A landscape with many valleys, sampled at points; each row gives a point and its height.
A ball rolls from a point to the lowest of its 6 nearest points, and stops where none of them is lower. Distance is the straight distance between rows; heights are no part of it.
q_467 height 1.22: [122  97 111 119 138 140 130  70 145 113 209  64]
q_964 height 0.17: [134 106  78  86 136 123 122  84 135 146 126 111]
q_412 height 1.08: [116 173 175 157 143 120 122 174 132 140 106 160]
q_707 height 0.56: [142 110  93  90 134 143 141  90 138 141 148 107]
q_471 height 2.13: [140 104 103 100 131 147 148  80 134 131 172  95]
q_404 height 6.19: [134 127 127 114 119 159 175 116 103 114 138 119]
q_374 height 4.92: [143  99 120 105 117 156 160  88 121 118 177  93]
q_692 height 1.01: [121 177 178 160 142 109 115 180 139 145 103 163]
q_862 height 2.32: [142 118  97 101 133 146 151 112 121 130 121 134]
q_127 height 2.63: [118 149 161 138 102 160 168 144  87  95 134 112]
q_154 height 0.46: [128 113  78 108 153 120 120  69 157 141 168  79]
q_55 height 1.47: [128 132 107 136 140 112 124 154 122 121  77 167]
q_604 height 1.88: [128 144 153 178 108  72  64 185 164 157  84 186]
q_478 height 0.69: [121 128 141 187  97  65  66 180 157 148  74 188]
q_360 height 0.59: [123 113  61 110 148 101 106  66 162 145 166  75]
q_849 height 2.76: [135  99 122 111 121 152 144  78 128 115 201  74]
q_190 height 0.16: [127 169 228 158 126 128 104 179 131 160 133 164]
q_860 height 5.17: [120 153 145 136 118 151 170 140 101 109 124 133]
q_130 height 0.43: [125  95  60  95 133 100  99  75 150 152 122 100]
q_813 height 1.43: [126 113 102 151 133  97 105 156 126 119  60 176]
q_883 height 0.63: [137 115  89  98 137 135 139 116 124 132  98 140]
q_829 height 1.49: [108 166 189 153 120 151 153 158  94 111 125 121]
q_986 height 3.57: [121 155 134 139 141 131 146 160 120 124  94 156]
q_755 height 1.30: [125 149 143 171 129  88  82 182 150 136  79 179]
q_767 height 1.37: [111 174 181 153 138 136 143 169 115 128 114 145]
q_439 height 6.92: [129 135 122 120 129 154 166 126 107 117 116 137]
q_131 height 3.02: [110 163 169 149 126 149 157 156 100 113 117 133]
q_279 height 0.29: [133  99  66  89 134 111 111  79 149 152 127  98]
q_281 height 2.38: [131  97  77  92 132 119 113 110 130 143  85 138]
q_20 height 0.15: [113 174 216 158 127 135 127 172 113 135 127 139]
q_847 height 0.50: [116 172 219 160 133 132 118 176 128 146 125 154]
q_889 height 1.85: [127  90 128 120 126 146 126  81 129  98 224  55]
q_137 height 4.93: [137 114 116 105 123 159 166  99 115 123 147 113]
q_152 height 1.24: [123 150 125 154 145 109 110 172 135 126  76 174]
q_537 height 0.45: [142 115 101  95 131 150 153 101 122 135 136 115]
q_117 height 2.74: [142  94 136 107 105 159 142  92 114  93 203  69]
q_301 height 1.59: [124 112 109 161 125  85  93 162 129 118  60 182]
q_811 height 0.49: [129  89  76 103 132 108 110 117 124 134  74 148]
q_908 height 0.66: [132 102  84 106 136 120 120 124 125 131  80 153]
q_601 height 1.21: [120 163 149 155 144 112 119 175 135 131  90 167]
q_699 height 0.52: [134 108  87  98 142 127 129  77 146 146 169  87]
q_414 height 3.33: [137 123 143 119  87 165 169 120  90  92 158  94]
q_983 height 1.20: [123 159 140 157 141 101 109 178 144 135  82 174]
q_854 height 1.90: [129  84 133 118 123 147 118  83 130  87 229  48]
q_996 height 6.26: [131 145 125 126 137 139 158 142 114 119 106 151]
q_926 height 0.64: [121 170 233 158 123 138 113 179 116 144 136 144]
q_73 height 0.53: [129 108  89 109 147 129 127  67 156 136 190  74]
q_858 height 1.42: [130 166 180 159 124  98  82 191 161 162 104 176]
q_534 height 1.84: [120 125 121 174 122  79  86 170 142 126  66 186]
q_273 height 0.47: [114 163 152 145 141 137 153 159 115 120 105 147]
q_844 height 1.54: [129 157 164 169 116  85  72 188 163 162  97 180]
q_455 height 1.72: [135 116  88 105 138 128 129 127 122 130  88 151]
q_967 height 4.80: [143 106 125 108 105 165 160  98 106 107 176  92]
q_356 height 3.27: [144 101 140 110  95 165 148  99 101  87 192  80]
q_185 height 0.60: [125  92  65  89 129 102 103  82 141 148 110 112]
q_113 height 3.73: [137 123 138 116 101 163 175 111  94  97 160 101]
q_74 height 1.00: [135 102 101 105 136 142 137  76 143 132 190  82]

For each start below, name the point where the ball stops.
q_889 | q_964
q_692 | q_20
q_467 | q_964
q_127 | q_20
q_699 | q_964
q_113 | q_964
